Points, in no order, along strands that fork and pass close to each other.
In the rows, 128 means zero.
Points whose rows are less than 169 apart are linked; no others are. Some points are linked to none.
laked: [152 134 159 169 110 123 113 177 146 147 103  98  86 138 159 170 156 151
 202 123 170 144 131 176 123  79 187 125 187 100 112 102  89 107 125  90
 111 140 168 164 104 154  96 150 107 101]
lepo: [ 90 139 108  77 147 121 131  33  70 171 113 190 177 157  58 120 141 113
 128 135  72 110 133 171 104 132 160 126  80 169 183 113 138 147 154 152
 165 153 110 157 102 122 145 104 108 141]
lepi: [ 90 143  83 139 120 142 117  88  96 133 157  88 179 132 100 160 149  89
 163 101 127 156  80 155 115 168 132 134 118 127 164 135 159 132  92 119
 164 108 123 107 186 138 153 128 156 117]
narot: [150 170 121 110 133 109 131 150 118 157  92 153 123 185  93 108  79 115
 106 107  96 121 102 131 141 122 121 107 149 117 162 108 151 133 144 134
 114 151 115 169 105 188 145 191 115 129]
Pil: [101 119 138 146 111 101  85 111 122 164 170  96 160 126  66  88 195 118
 162 130  94 129  98 139 100  79 141 143  86 175 155 142 168 154 147 113
 153 201  78 115 123 123 133  82 174 121]
Nuteg: [141 128 147 134 104 165 158 147 148 105  89 123  97 161 164 176 113 140
 152 105 188  99 127 129 153 103 143 179 172 122  86 117  78  53 110  99
 129 119 137 155 111 119 113 165 134  89]
razip: [186 145 148 123 102 110 138 148 112 125  72 132  82 159 133 183  83 141
 154 113 131 122  93 136 105 112 131 101 168 109 112  73 114  88 142  84
 114 127 136 171  90 147 135 209 123 110]
divu: [114 149 121 117 132 161 148  96  77  97  86 141 120 147 100 181 107 132
 159 121 105  91  99 113  66  90  99 116 128 132 110 107 141 102 121 137
 171 127 117 171 118 119 108 163 118 149]
gapuz: [163 108 128 181  96 114  99 193 137 138 121 131  81 149 135 139 148 143
 201  91 160  48 117 155 100  61 127 121 158 122  55 150 157 120 131 101
 146 160 188 187 106 128  85 134 116 156]
Fune: [ 78 131 147 153 140 115 148  87 106  79  81 142  98  93 151 235 128 154
 133 172 114 146 115 155  66 104 169 129 160 114  81  98 101 105 123 132
 162 110 140 136 108 131 140 178  82 118]
sug: [126 132 106 143 127 103 111 148 117 149 174 114 153 127  87  37 139  96
 139 119 119 151 164 107 139 131  88 109  48 132 155 160 158 175 170  88
  91 119 158 128 147 144 118 110 127 167]
kolad: [165 146 133 143 123 102  78 140  85 150 116  87 112  99 114 167 159 105
 160 110  98 146 115 153  47 101 112  98 150 139 131  97 162 141 144 103
 123 116 144 172 114 139  98 158 107 145]
Vebo: [128 133 130 130 169 137  63 159 130 131 207  92 156 116 172 126 209 154
 121 108 108 142 169 117 137  99 129 133  95 141 148 132 159  97 120  94
 138 163 149 138 116 125 131  86  91 129]
fibi: [171 132 151  87 115 126 160 109  98 142  55 147  92 126 105 161  80 152
  87 126 122 119 131  63 132 118  85 120 137 141 128  89 119  66 143 120
 134 107  86 150 104 106 130 156 144  85]
Dazu: [134 130  96 131 137 102 140 169 121 127 119 135 157 146 133 128 120  98
 110 106 124 110  90 145  93 144 126  94 160  94 123 136 137 208 134 141
 133 122 172 155 123 171 154 166 111 182]
fomum: [ 82 105 136 142 139 154 119 108 129 132 152 115 130  97 137 124 161 154
 152 186 128 100 109 122  98 110 155 148 123 178  99 137 148 121 120 167
 160 178 104 123 142 118 122  52 112 138]
Susa: [210 135 146 148 106 136 144 188 168 118 149 136  83 160 161 106  79 183
 131  74 180 109 138  83 184 117  96 117 160  96  88 138  79 110 128 142
 112  88 135 155 121 130  98 173 117 140]
suvim: [152 123  75 115 109 108 149 132 162 108 153 124 170 153 126  82  75  83
 108 104 121 144 104  92 198 175  93 138 107 160 171 182 160 178 125 124
 127 111 147  86 160 142 156 127 171 151]
Meger: [ 92 171 152 172 117 134  90  70  63 107 150  96  95  77 128 177 186 164
 169 158 112 159 140 126  65 104 125 111 126 157 135  93 124 118 124 162
 140  87 103 102  87 116  97 143  87 105]
bot: [ 90 146  91 135 154 162 128  91  87 152 176 121 195 135 104 104 186 128
 147 101 102 112 116 159  87 141 152 104  91 115 146 152 129 184 121 170
 168 137 144 162 149 144 149 105 100 170]
Para: [112  94 139  79 151 103 162 109  98 145 114 161 147  97  78  88  77  81
  99 149  77  97 133 135 126 164  85 100  98 138 136 131 149 155 173  98
 131 100 125 119 117 124  99 133 157 168]
detal: [120 173 131 114 173 122  57 107  92 163 157 110 143 133 146 130 204 153
 113  98  87 137 151 146 115 116 156 136 113 129 179 109 138 117 124 141
 137 141 145 165 118 147 131 107  70 139]
faloz: [149 141 136 127 145 147 152 159 165 121 111 169 126 112 164  85 138 183
  73 135 118 170 172 158 155 126 149  98 124  47 136 138  60 167 166 137
  78 115 134 134 120 126 150 162  81 139]
nit: [113  90  81  97 116  53 130 134 173 114 178 141 175 123 167  99 111  73
  68 156 113 130 145 117 163 182 117 120  95 120 119 133 161 229 146 137
 103 104 186  87 151 127 142  90 113 204]
voruv: [161 101 112 132 137 159 137 122 145 121 148 158 155 122 126  84 130 178
  56 146 122 136 143  50 168 170  87 134  75 115 108 167 107 175 124 184
 129  79  99 127 171  95 146  97 120 176]
kiret: [ 71 164 140 159 130 109 107  90  93 101 109 113  98  81 137 220 175 160
 158 157 134 165 138 140  99 110 180 119 167 133 132  82 124  61 116 165
 147  81 113 117  91 130 146 163  81  66]
Nobe: [142 116 114 120 126 143 164  95 115 159 125 166 165 127  84  56  95 151
  70 162 104 111 109  69 145 161 106 127  76 148 135 168 110 171 151 176
 109 116 109 121 146 110 137 101 144 149]
tifi: [165 146  82 115 147  95 108 181 157  88 128 174 144 190 191 141  80 105
 121  64 138  73  80 119 172 149 113 129 182 105 113 152 162 133  98 125
 114 137 197 152 112 170 160 178  97 167]
lovet: [139 107  88 101 164 132 124 123 110 130 145 163 136 129 151 158 108 121
  67  92  99  78 110  72 156 159  73 145 117 159 136 128 164 121 100 142
 149 141 130 133 157 111 140 126 141 149]
kunav: [183 153 148 183  92 145 105 165 112 156 117  90  85 151 102 138 145 148
 225  60 180 112 104 119 136  97 123 113 136 126  92 140 131 120 127 118
 129 113 120 165 120 103  89 136 186 123]
golo: [115 117  84  98 144 132 149  62 115 174  99 197 154 142  86 115  90 102
  73 125 105  71 124 104 166 132 144 144  96 185 159 124 153 125 141 168
 114 178 103 124 130 132 151  74 152 109]
Debu: [108 111 134 163 103 147 134 112 121 125 131 111 106 127 112 158 170 172
 182 152 130 101 101 137  86  93 151 117 140 148  82 150 138 125 121 161
 168 151 124 155 141 135  91  96 119 134]
meneg: [147 138 137  81 141 135 136  86  63 138  75 152 148 116  79 132  75 112
 105 151  80 116 115 122 120 151  75 106 115 143 153 125 137 159 152 149
 147  58 116 143 119 131 126 173 143 158]
potuz: [116 127 146  85 138 144 159  90 104 124  75 148 100 104  97 150  96  94
  88 146 117 126 155 101 126 156 114 133 126 142 160 112 121  73 123 111
 123 121  93  99 135  97 135 130 166  85]
tar: [134  74 120 118 112 109 121 163 129  94 118 104 140  94 142 155 101 104
 113 184 103 119  65 115  90 177  98 124 157 147  88 144 126 196 122 149
 155  76 130  94 181 117 128 109 155 189]
fuve: [110 146 167 135 105 133  91  59 109 168 128  79 134 126  66 108 183 156
 177 159  96 147  95 138 107 102 163 114 118 170 145 154 139 153 140 158
 150 174  66 130 121 157 116 117 144  84]
Zirup: [115 118 125 107 157 123 110  93  69  83 105 138 134  87 131 221  87  88
 106 134  85 137  96 139  45 157 111 122 152 139 118 114 123 146 136 134
 178  56 130 114 140 138 127 170 135 173]
Kur: [147 126  84 115 130 120 121 179 200  73 159 139 148 168 201 123 114 101
 127  99 173 120 119 161 175 135 146 143 157 114 116 151 146 112  85 123
 126 176 201 126 113 153 142 156  99 144]
Dese: [120 150  91  72 162 122 124  50 123 189 100 213 153 171 104 138 118 129
  79 118  85  92 150 133 147 113 164 146  88 156 183 113 142 104 157 150
 135 187 113 155 108 132 167  86 107 114]
Vef: [108 123 142 138 127 116 129 119 148 153 163 106 151  95 111  14 164 120
 127 154 113 160 178 121 138 131 135 116  62 134 152 174 121 179 177 113
 103 138 148 105 132 134 109  78 112 145]
feso: [ 64 110 105 112 144 161 123  81 148 121 122 134 160 125 109 160 128 121
 130 130 158 106 116 151 141 142 175 172 135 151 157 133 155  79  84 144
 150 161 124 102 148 130 154  82 146  79]
Kepe: [ 94 149 159 138 120 193 197 104 141  92  91 154 125 136 116 134 122 170
 122  93 159 152 174 110 147 150 152 120 114  62 140 147  59 118 103 132
 109  76  75  94 117 101 126 135 142  77]
sodid: [112 144 160 144  81 151 146 105 155 167 105 103 120 143  70  95 124 151
 162 166 143 125 111 131 123  85 170 129 134 137 141 150 103 118 138 153
 128 177  80 112 123 133 115 126 151  82]
Rideg: [105 119 100 151  97 169 171 112 111 107  99 114 120 135  93 183 126 137
 174 118 121  87  86 135  82 126 119 118 141 134  97 152 140 119 107 137
 170 131 111 137 146 121 110 129 158 136]
sar: [127 144 131 135 144 151 114  81  82 111 156  97 153  92 152 160 148 147
  98 134 138 169 136  91 124 201 108 127 112 137 149 108 109 163  79 168
 126  12 102 106 171  99 165 134 146 125]
Teb: [184 147 148 152  88 145 171 171 128 124 104 120 115 191 127 134 104 168
 164  85 155  96  98  95 153 115  86  88 173  96  99 145  93 132 138 150
 127  81 110 170 111 150 114 181 136 134]
tiruf: [131 129 168 159 102 149 113 128 102 152 151  78  64 135 105  93 136 146
 161 160 142 135 118  48 132 120 104 149 112 185 104 106 141  75 124 103
 120 128  78 102 120  88  99  96 172  77]
rer: [114 104 141 168 101 130 120 107 107 143 158  93 122  89  70  72 166 107
 179 134 101 155 128 132  82 124 112 112  92 171 128 149 160 150 157  95
 126 152 103 116 131 107 100  93 170 128]
Dosob: [144  81 150 131 113 124 124 192 151 104 100 109  87 125 187 171 117 126
 111 169 151 107 126 132 112 118 125 160 170 163  64 106 119  97 128  89
 133 122 146 110 151 101 100 125 125 138]
Rized: [109 101  99 112 111 123 133 136 206  93 140 117 162 135 169  97 114  79
 146 124 176 131 127 150 190 134 151 166 130 117 133 159 137 106  93 126
 126 178 180  97 132 138 160 116 133 126]
Rovom: [145 128 136 117 129  93 140 111 101 120  66 124  98 126 132 204 105 134
 136 151 115 146  94 177  73 101 159 117 173 121 120  83 114 108 131 109
 124 149 140 135 109 151 145 202 119  99]
Torad: [177 142 137 122 131 116 110 183 154 131 173 131 101 119 173 102 140 146
  58  90 126 148 217  98 200 116  87 116 111  94 125 133 127 112 136  90
  71 104 135 156 132 106 114 157  89 147]
Bonu: [125 140 142  96 168 136 130 117  65  90 102 144 126  94 112 210  83  68
 118 112  87 137 134 170  54 150  92 101 133 109 151 103 129 121 146  90
 138  83 150 125  93 122 129 186 118 171]
Tafiz: [117 113 106 129 161 160 139  82  98  80 150 141 152  89 132 194 123 116
  95 114 107 151 116  95 115 210 107 138 108 110 134 138 117 149  74 153
 175  33 120  94 164 105 172 127 144 145]
tef: [140 141 106 141 120 156 111 175 150 102 142 117 105 163 147 159 146 135
 180  55 169  87 139 132 155 103 119 150 144 132 129 120 126  52  96  86
 143 142 145 156 122 120 110 133 145  85]
rur: [165 149 128 113 159 131 122 180 163 126 135 178 107 141 187 109 115 168
  72 109 132 156 164 117 176 105 136 113 131  80 126 105 105 130 140 150
  85 119 150 159 127 143 151 176  78 151]
mibe: [153 111 126 138  89 109  93 197 172 128 114  88  77 126 196 158 145 136
 143 161 172 150 123 169 127  97 142 142 178 133  86 114 113 116 117 104
 101 122 171 146 121 125 102 131 114 124]
fezov: [122 101 170 125 135 171 171 141 134 125 106 158 119 103 122 105 124 158
  85 149 109 148 166 140 118 130 127 102 101  62  90 135  56 152 159 153
  90 101 116 135 124 113 121 138 100 157]
disu: [ 94 123 114 163 158 149 123 146 117  90 151 101 117  96 141 182 190 123
 160  95 143 128 149 173  83 119 139 131 135  85 128 132 126 103 106  94
 149 111 147 138 138 117 116 138  99 143]
mafe: [154 139 112 158 103 127 109 149  78 119 172  77 117 132 100 117 127 106
 175 113 131 144  77 104 109 155  68 119 130 155 131 121 177 152 118 107
 141 103 131 135 163 104 126 134 193 146]
sos: [169 119 172 127 123 113 129 115  85 160  91 152 103 107  88 102  91 150
  81 147  94 130 132 102 111 131  65  93 130 118 112 114  96 153 170 153
 122  85 126 162  98 153 102 183 104 170]
monid: [136 143  97 138 114 133 109 166 181  83 152 128 125 182 135 122  98 103
 174  56 189  99 130 123 178 118 104 163 154 151 136 145 143  56 109  75
 131 167 127 106 134 125 114 148 181 104]
fova: [156 181 141 131 118 155 156 139 118 132 102 146 111 186  90 124 130 201
 153 101 137  83 121  95 137  93  98 113 126  93 125 121 100 114 144 162
 140 120  87 202 100 131 112 167 100 124]
det: [118 118 107  82 168  89 131 142 125 158 125 200 133 119 173  99 116 107
  56 124  98  99 193 157 151 110 136 112 115 111 125 105 142 123 165 105
 125 161 160 133 124 126 139 106  81 166]
nati: [152 155  79 158 122 145 135 139 131 119 149 127 157 185 115  86 137 148
 162 104 155  78  75 115 155 101 135 135 129 124 130 169 120 160 118 201
 135 168 132 162 140 159 134 137 125 163]
tane: [ 89 151 137 198 127 159  82 129 105 116 216  64 143 121 137 136 213 169
 197 118 157 155 107 132 155 132 135 126 124 134 104 130 168 101  83 119
 159 146 100 130 139 118 133  86 133 107]
mede: [120  79  93  88 139  85 127 153 147  98 144 135 156 103 177 140 114  90
  81 165 124 113 108 131 103 155 134 137 138 135  86 134 153 181 115 144
 140 105 160  97 158 122 144  93 125 176]
pozi: [122  95 136  91 151  64 160 112  92 144  81 145 142 118  90 110  74  75
  96 174  70 116 131 178  92 127 118 102 140 138 139  94 147 151 184 113
 122 139 130 119 117 155 112 133 145 151]
zanut: [109 102 116 148 132 163 135 113 147 122 172 136 152 125 141  71 161 178
  95 175 157 171 144  69 169 144 131 158  49 139 116 162 115 161 115 177
 127 121 106 103 162  98 152  56 111 141]
petor: [ 70  77 142 152 124 173 136 104 136 135 148 114 139  78 120  89 160 143
 127 199 139 167 129 115 116 152 132 147  81 155  83 148 125 159 125 147
 144 143 101  78 159  92 133  39 126 135]
Befit: [ 97 155  97  91 159 126 114  68  71 176 185 163 193 152 111 120 166 110
 128 124  63 113 125 165  81 133 150 124  74 162 171 116 161 167 142 128
 180 147 136 144 124 133 150  91 105 148]
Tise: [177 149 146 186  62 144 132 145 128 162 144  79  94 144  58  87 165 141
 229  94 174 136  94 115 125 118 138 120 107 151 110 165 116 151 126 125
 130 137 103 137 136 117  97 123 193 110]
tasip: [140  86  90 101 108  74 150 149 197  77 141 161 161 165 166  78  62  77
  90 141 130 117 106  90 201 166 106 130 104 125 131 182 144 186 131 132
 114 110 166  78 154 133 146 124 132 175]
Tek: [113 129 175 152  98 183 157 114 108 105 126  88  78 126 126 121 140 152
 159 139 155 131 140  83 114 147  95 137 105 146  92 110 101  66 102  91
 119  87  69  85 116  56 104 105 162  71]
fabet: [118  87 119  82 172 115 161 130 155 124 121 212 136 100 199 150 127 145
  46 148 105  97 155 150 129 116 182 138 126 105 109  97 123 127 133 148
 111 167 163 142 121 110 170  99  85 162]
togu: [135  60 140  95 109 107 172 186 173  80  89 175 113 118 183 174  57 129
 102 159 140 122  91 167 125 173 160 156 177  85 110 102  72 137 112  91
 117 165 135  83 138 136 154 149 146 109]
devep: [140 162  81 151 131 156 130 130  93 126 168  96 157 153 110 100 177 153
 150  97 140 112  90 120 119 131 125 111 102 121 128 163 148 188 107 170
 143 133 126 163 161 136 143 123 112 177]
kugo: [141 129 157 172  82 147 125 122  85 144 144  68  95 107  68 115 146 106
 205 129 144 151  99 104  78 154  92 119 106 137 106 151 147 169 126 101
 122 101 124 118 140 112 102 138 187 126]
Forav: [128 129  94 147 147 119 114 150  84 131 179 133 131 151 119 106 127 105
 122  83 124  98 102  82 119 145  66 135 105 173 123 113 202 118 122  91
 152 146 128 130 152 107 116 132 163 158]
dobok: [100 126 114  92 143 121 102 105 159 148 142 110 150  96 173 123 138 118
  79 145 141 184 171 149 173 152 151 155 122 128 170 129 122 138 116 139
 107 126 158 115 155 146 153  77 114 106]
nole: [130 151 155 148  82 147 128 127 174 119 134  43 140 130 113 100 132 119
 186 118 189 181 133 140 196 145 133 154 138 127 161 138 131  86 103 113
 110 102 106  85 141 126 126 116 159  62]
sigop: [114 111 139 111 117  69 113 121 165 149 128 128 144 146  96  48 103  62
 113 135 122 121 127 147 135 100 123 132 135 177 154 129 152 132 165 107
  92 181 120 100 133 138 120 101 164 124]
lopa: [126 126  97 102 154  93 112 164 128 149 152 168 138 135 131 104 144  83
 105  77 107 108 163 159 112 129 123 103 101  95 152 116 168 139 160  71
 109 150 164 143 109 148 115 113 102 177]
tunap: [118  71 121  91 157 123 145 160 174  84 139 179 124 114 186 144 132 141
  53 168 130  88 157 137 126 139 122 147 132 109  63 117 120 150 125 142
 136 140 146 125 155  97 138  85  85 183]
Muni: [138 145 112 129 134 125 113 161 140 162 129 150 129 159  84 103 133 102
 148  79 101  96 146 148 118 112 105 112 108 101 164 132 148 124 163 117
 133 155 119 156 110 153 127 140 139 147]
por: [133 191 158 153 129 104  71 100  79 132 120  62  99  99 102 184 182 123
 166 123 109 164 146 147  62  84 130  98 155 126 156 101 146 118 130 124
 138  96 107 148  82 138 112 176 116 111]
Guku: [132 165 130 119 131 122 100 113  81 114  96 125 106 127 106 208 120 118
 192 125 101 102 104 162  45  59 100 108 135 132 101 103 166 120 135 120
 176 126 138 195  82 131 106 181 101 156]
lamik: [119 166 169 166 162 151  67 125 100 117 234  97 142 131 145 103 217 166
 145 118 124 161 150 106 160 112 130 146 111 143 159 134 158  98  97 102
 150 154 113 132 110 115 147  81 129  95]
vitut: [ 50 141 131 120 150 140 101  96 137 131 108 119 121  90 141 176 147 117
 122 148 131 145 133 161 124 145 187 150 162 149 160  97 150  61  94 105
 131 135 113  92 135 133 154  94 108  72]
Buver: [119 161 128 132 152 188 142  75  84 136 133 158 157 124 104 124 152 164
  98 125 122 114 156 113 135 157 140 123  77 136 169 144 106 125  99 164
 137 111 106 132 128 107 160 112 119 126]
mapiv: [109  97  90 119 130 147 159 112 115 113 140 120 157 124  93  75 108 116
  98 134 129 127 111 111 148 168 103 144  93 133 136 161 129 163 124 130
 127 137 125 100 168 122 151 105 172 142]
kod: [190 143 119  93 114 102 155 167 186 127 109 140 121 143 163 116  81 122
  99 104 167 164 132 122 206 136 138 139 167 115 169 108  90 107 124 130
  92 145 135 105 140 154 150 173 165 102]
Nula: [143 122 138 114 140 125 119 106  69 171  96 163 134 129  75 102  88 138
 110 129  66 108 155 138  95  86  82  82 103 111 105 104 143 137 186 139
 160 133 112 183  77 153 106 156  85 191]
kaduk: [108 154 145  87 164 150 137  82  90 137 100 159 107  94 123 170 131 125
  87 134  94 161 203 137 140 147 126 132 131 119 157 115 106  82 145 115
 104 125 120 123 100 111 133 137 129  94]
Renuf: [ 63  82 146 142 145 170 127  96 120 115 139 137 111 100 146 118 182 145
 107 186 110 154 179 118 112 159 108 151 102 134 104 136 126 107 122 122
 121 106 112  76 143  64 124  43 124 111]
les: [113 147 158 177 116 168 126 170 167 105 133  95 131 130 144 169 172 150
 198 104 181 139 151 194 158  91 187 153 164  83 129 141  90  87 107 124
 140 137 133 127 128 152 119 138  85  80]
kubun: [ 84 153  80 113 159 166 141  72  86 115 162 137 163 126 129 182 131  92
 121  69 110 141 113 141 103 204 125 131 103 112 168 139 135 139  96 121
 183  71 136 114 172 126 165 126 143 137]
tekuv: [180  89 130 113 107  68 171 188 147 125 100 175 128 163 131 128  29 119
 113 129 101 132  45 123 121 165 121 110 187  88 131 141 106 169 142 119
  94 122 148 109 125 182 147 189 142 132]
makup: [155 171 118  79 141  96 145 123 146 147  95 176 136 152 115 113  81 116
  67 114 122 154 130 121 187 117 147 141 148 130 198 116 117 118 128 152
  90 150 130 141 122 159 153 161 160 101]
Pul: [125 149 150 173  99 158 138 142 173 114 139  52 134 145 144 128 161 160
 209  86 203 176 143 155 174 114 159 140 153  93 120 144 101 105  97 145
 116 100 121 102 135 134 111 129 129  79]
dazuf: [135 148 136 115 122 120  79 141 161 142 134 111 111 142 151 119 139 129
 131 155 146  96 122 120 156  65 148 158 153 167 152 110 149  89 130 143
 133 186 124 145 113 159 103 120 120  98]
luz: [141  90 139 105 109 124 128 165 175 109  83 122  86 118 187 173  75 112
 104 171 149 160 101 139 128 169 142 149 183 139  82  96  88 120 118  80
 119  92 133  88 149 111 150 134 151 104]
Tonu: [154  90 124 107 146 108 206 172 160 101  94 186 129 144 144 147  72 143
 101 130 112 119 106 143 136 155 129 123 169  63 123 146  81 150 135 108
 118 153 144 111 125 139 164 172 120 148]
bepe: [142 102 105 144 139  89 118 190 143 135 129 166  98 164 152 135 112 120
 153 106 127  54 123 139 104  86 129 132 171 134  86 122 176 104 153  96
 150 183 168 160  78 150  88 133  96 154]
gorad: [108 101  88  88 149  77 146 105 140 161 161 216 150 125 148  83  69  63
  58  90  84  78 157 116 170 130  99 111 103 138 116 113 179 121 145 107
 138 169 150 108 139 130 117 112 123 160]
Vid: [ 75 112 139 116 146 109  89 125 163 124 127 103 135  91 182 162 138 110
  86 181 144 173 126 152 149 127 173 168 182 157 143  86 160 103 119 137
 119 131 140 100 145 138 161  80 104  85]
Fim: [115 140 186 141 117 170 192 115 150 127  76 146 114 125 117 119 137 193
 115 158 144 174 170 115 125 151 152 115  85  63 132 160  48 154 126 172
  89  86  85 122 128  88 123 133 123 104]
moter: [152 156 171 150 117 133 154 152 126 144 102  87 107 104 128 127 162 158
 152 163 139 192 137 146  88 112 153 107 143  80 119 130  69 172 136 164
  83 108 128 152 120 151 121 168  85 112]
Muzo: [ 88 125 125 116 112 172 153  86 164 139 111 133 147 161  70 108 117 123
 155 136 144 116 113 148 140 106 189 154 124 141 147 146 125  96 112 117
 140 183  88  91 122 126 118 100 182  81]
zafin: [127 103 102 120 151 144 138 103 138  91 128 150 147 113 170 211 105 131
  65 122 130 104 117  93 161 191 121 149 130 127 127 135 123 119  77 156
 144  95 131 122 163 109 176 106 143 104]
Bidir: [171 141 155 135 105 137 175 157 157 130  75 141  95 168 122 138  77 139
 170  85 167 120 110 139 129 112 145 134 169  75 121 118  86  72 112  77
 111 136 126 147 116 135 127 186 164  69]
dev: [180 142 116 122 129 130 136 134 119 127 161  93 143 109 157 116 128 152
  61 125 133 159 135  58 159 188  78 123  84 141 131 139 102 189 110 173
 123  49  96 104 164  98 148 116 158 156]
Velet: [154 128  96  94 105 128 170 132 198 101 128 127 156 161 122  66  87 101
 133 142 174 155 132 149 193 133 159 147 128 103 167 163  99 133 115 147
 114 150 138 100 132 150 145 141 153 100]
liv: [ 50  93 155 125 140 163 157  85 139 117  92 160 123  79 134 132 153 136
 111 184 128 140 170 132  95 139 183 137 123 100 119 137  95 105 130 148
 115 122 100  88 117  85 124  97 109  88]
Tere: [184 135 135 208  95 142  74 175 115 140 156  78  88 151 139 125 172 158
 217  81 165  90 120 121 132  90 126 121 145 128  77 135 132 139 103 116
 133 135 164 178 133 120  93 114 126 148]
Redez: [152 128 160 119 111  91  61 145 172 143 126  66 127 132 177  83 130 119
 156 174 178 168 125 111 154  81 152 164 157 192 141 118 125  61 111 131
 109 160 133 116 114 139 103  96 141  68]
refof: [131  83 122 154 119 111 132 117 100  98  96 106 130 103 131 212 110 120
 122 186 104 133  66 131  55 148 122 130 177 146  75 129 111 170  99 158
 160  66 134 102 156 132 135 137 144 164]
pidu: [137 151  84 137 146 106 143 177 124  98 130 163 151 196 159 140 112 109
 136  74 131  62  65 139 114 128 127 119 183  77  99 148 145 177 102 162
 131 156 180 154 113 171 154 163  91 190]
Viben: [149 106 154 119 142 149 131 130 183 126  86 174  97  94 175 175 100 171
  59 192 143 130 167  88 146 133 148 189 129 155  78 112 103  97  94 173
 111 125 118 122 131  89 146  82 111  78]
Tudim: [132 124 120 113 153 110  90  99  64 164 168 134 133  87 119  67 143 119
  90 148  78 144 173  96 119 152  75 135  78 198 146  95 169 126 157 108
 120 122 121 144 135  95 116 122 142 150]
dozav: [116 167 166 100 157 133 122 108  85 108  92 122  99  92 106 181 127  98
 124 112  93 155 188 162  81 141 116 114 130 103 167  95 113  70 152  75
 101  91 130 122  83 130 106 183 136 102]
lapa: [ 92 166 178 151 107 182 166  94 140  95 108 119 108 102 117 146 157 166
 167 124 169 138 170 115 148 144 139 128 130 109 137 136  95  68  90 106
 110  87  64  77 122  84 105 106 145  45]
gomad: [ 96  88 150  96 124  71 141 112 130 175  99 145 120 118  95  90  74  91
 118 160 112  85 138 142 113  89 133 117 141 165 120 104 161 104 204  92
 123 177 123 119 104 117  92  95 138 122]
Notem: [174 137 160 134 122 109 113 192 173 152 132 129  64 135 167 114 102 161
 110 103 167 136 177  65 185 114  92 118 143 118 110  92 105  71 143  98
  90 108 119 164 111 118  86 150 103 119]
fozo: [ 96 134 146 120 136 119 134 107 141 159 142 107 149  88 124  93 171 128
  90 162 108 171 193 163 151 145 140 130  87 110 154 127 111 169 147 107
 100 120 153 110 134 113 139  83  99 145]
fuba: [109  92  82 116 156  69 108 118 103 156 185 173 143 132 128  65  83  68
  70  86  79  87 170 116 176 143  56 100  82 130 116 110 192 153 157  83
 102 133 133 113 138 143  98 127 145 181]
Sebul: [135 120 131 133  95  67 105 124 179 158 127 122 138 168  85  75 123  75
 169 140 145 104  79 158 132  59 152 127 139 169 148 140 144 155 173 142
 104 214 136 110  95 169 110 121 140 112]
mevi: [117 137  86 148 107 102 114 135 177 146 153 117 175 186 100  57 122 108
 178 120 158  98  87 144 134  83 161 129 124 156 150 174 142 170 135 187
 131 205 131 115 122 175 131 129 125 135]
Duva: [187 144 168 135 103 117 127 129  94 154  87  96 103 105 109 127 112 153
 105 171  95 168 114 114  86 117 113  87 146 115 132 105  82 176 156 181
  97  74 129 156 100 150 110 207 115 129]
Kal: [135 132 156 139  98 133  87 133 162 153 149  52 104 112 122  81 152 110
 179 137 171 171 145 106 163 118 124 156 117 164 141 118 135  83 126  89
 111 141 100 100 121 119 118 109 168  52]
Peka: [111 164 127  83 163 101  70 123 128 156 123 117 131 140 144 141 176 141
 108 135 102 107 140 148 116  65 185 135 150 154 162  99 157  92 160 137
 138 196 120 163  94 162 138  97  91 100]
gosi: [103 115 113 204 121 152 125 148 111  95 200  73 160 109 114 117 201 143
 239 109 157 149 114 149 114 128 138 109  92 102 102 174 149 157 103 110
 154 147 135 127 156 112 119  85 127 143]
zure: [127 117 145 135 120 112 148 152 132 123 103 103 137 102 138 127 127 108
 146 145 132 167 107 174  97 139 146  97 159  85 125 139 109 177 142 122
 110 117 160 127 141 156 117 157 123 149]

Follow the links from the first point to the second, and from the first to the third. Name the last point that the two ways share.
Fim / mibe / tane -> Kal
feso / bepe / det -> kugo
Pul / fova / lamik -> Kal
fomum / dobok / bepe -> kugo
lovet / tasip / Debu -> voruv
Zirup / Tise / Dazu -> mede

A fork is a point with three links, a tip a point with one. Leave the first point through the second and follow the links. Name the first fork or tip that comes.
fuve / sodid -> sug
fova / Teb -> Kal
tef / Nuteg -> petor
Pul / les -> tekuv
sug / Vef -> kugo
Dazu / pidu -> det
devep / nati -> sos
tiruf / Tek -> fova
Meger / kiret -> monid
gomad / sigop -> golo

A fork is a point with three links. Follow the links from the first point to the second and name the forks in between, in order.
Teb / tekuv -> Kal
Muzo / sar -> kugo, Tafiz
fuve / kiret -> kugo, Tafiz, voruv, petor
Forav / dobok -> kugo
nati / fuba -> sos, det
sos / mede -> det
sigop / kod -> sos
